Each row is a point on a landscape with many valleys, with its height.
A ball rolls from a point to the lowest of its 3 nearest points, and stops where none of them is lower. Distance is the straight distance between rows; heights are no part of it.
(361): [30,-5,29,17,68,-7,11,-31,-38]  height 2.39
(71): [19,9,14,14,42,-10,14,-14,-25]  height 3.52
(257): [10,25,36,-25,49,-11,12,-38,-18]  height 2.81
(255): [-40,16,-6,-52,-26,9,11,-14,36]  height 1.68
(488): [45,-12,-4,56,33,0,5,9,-35]  height 0.48
(509): [3,29,40,-34,41,-12,17,-41,-14]  height 1.69
(137): [32,-2,4,37,38,-3,11,-3,-34]  height 1.30
(112): [-62,-20,-10,-42,-41,25,-17,12,75]  height 2.82
(259): [-38,-35,-14,0,-47,18,-32,30,51]  height 4.41
(124): [10,-40,-18,50,-39,0,-37,47,-1]  height 3.48
(323): [-3,17,-4,-12,-6,-2,7,-6,2]  height 8.36
(318): [-30,32,5,-58,-2,0,14,-32,17]  height 1.31
(222): [20,15,11,5,34,-8,12,-15,-21]  height 4.83
(49): [-28,-21,-15,-13,-42,8,-12,21,36]  height 5.03
(247): [-26,22,-2,-41,-14,0,12,-17,15]  height 1.41
(495): [33,-18,-23,51,-7,0,-10,33,-23]  height 2.60
(53): [33,-2,-4,46,23,2,3,9,-28]  height 0.83
(123): [-2,26,22,-18,27,-11,17,-28,-11]  height 1.57
(540): [17,-9,-17,24,-13,-6,-5,23,-8]  height 3.36
(189): [26,5,5,26,35,-5,7,-8,-25]  height 2.14
(271): [-22,16,-11,-24,-17,6,10,-5,16]  height 2.02
(184): [0,-34,-21,32,-41,3,-30,43,7]  height 3.41
(422): [15,8,-8,13,-2,2,3,3,-9]  height 6.13
(456): [7,19,12,-3,21,-7,13,-16,-13]  height 4.96
(440): [43,-14,11,39,65,-5,12,-18,-43]  height 1.79
(227): [-57,2,-11,-59,-35,19,4,-1,64]  height 2.37
(602): [23,4,28,2,59,-10,15,-30,-35]  height 3.63
(190): [-10,5,-14,-9,-19,3,1,6,9]  height 6.22
(503): [-50,0,-15,-50,-34,11,-1,-6,47]  height 2.03
(225): [-30,-9,-12,-30,-39,12,-8,7,37]  height 3.37
(396): [-12,-15,-21,3,-37,6,-16,23,20]  height 1.55
(126): [27,-2,-5,34,0,3,2,17,-20]  height 1.89
(527): [-18,38,26,-48,9,-9,19,-35,3]  height 1.34
(550): [-26,13,-8,-35,-24,3,7,-7,22]  height 1.35
(499): [-9,-28,-20,18,-45,6,-22,32,17]  height 2.78
(164): [1,32,55,-49,49,-13,13,-50,-15]  height 2.38
(166): [20,-27,-22,48,-29,-1,-24,44,-10]  height 3.51
(397): [-20,-31,-18,8,-46,5,-26,31,27]  height 0.82
(220): [24,-14,-10,43,-6,3,-7,24,-18]  height 2.45
(275): [-4,-12,-19,11,-29,6,-11,22,4]  height 5.58
(96): [-4,-22,-21,15,-34,2,-16,25,10]  height 4.12
(487): [-8,-58,-22,41,-49,-2,-43,48,16]  height 3.54
(399): [-10,23,6,-23,5,-4,12,-16,1]  height 8.84
(191): [16,13,25,1,46,-11,16,-27,-23]  height 5.10
(555): [13,-17,-20,33,-25,8,-16,33,-6]  height 3.68
(356): [-2,37,61,-66,49,-7,18,-54,-11]  height 2.80
(562): [7,14,-4,10,9,-4,8,-2,-13]  height 1.70
(547): [-17,-8,-19,-11,-37,7,-11,14,24]  height 5.63
(87): [0,27,21,-27,29,-11,18,-32,-11]  height 0.87
(353): [34,0,8,32,48,-7,13,-13,-32]  height 1.56
(324): [20,9,1,21,10,-2,8,2,-17]  height 4.63

For each start below, name the point where the ball stops.
(356) | (87)
(503) | (550)
(164) | (87)
(353) | (488)

Call two points neighbours if one is among the 3 nearest of the other. Go from one point of each pair to the other, from neighbour to neighbour, staying as low as possible. Name the highest point that can't be avoided.
(397) and (550) | (456)
(562) and (397) | (324)
(397) and (488) | (166)
(550) and (87) | (247)
(87) and (318) | (527)
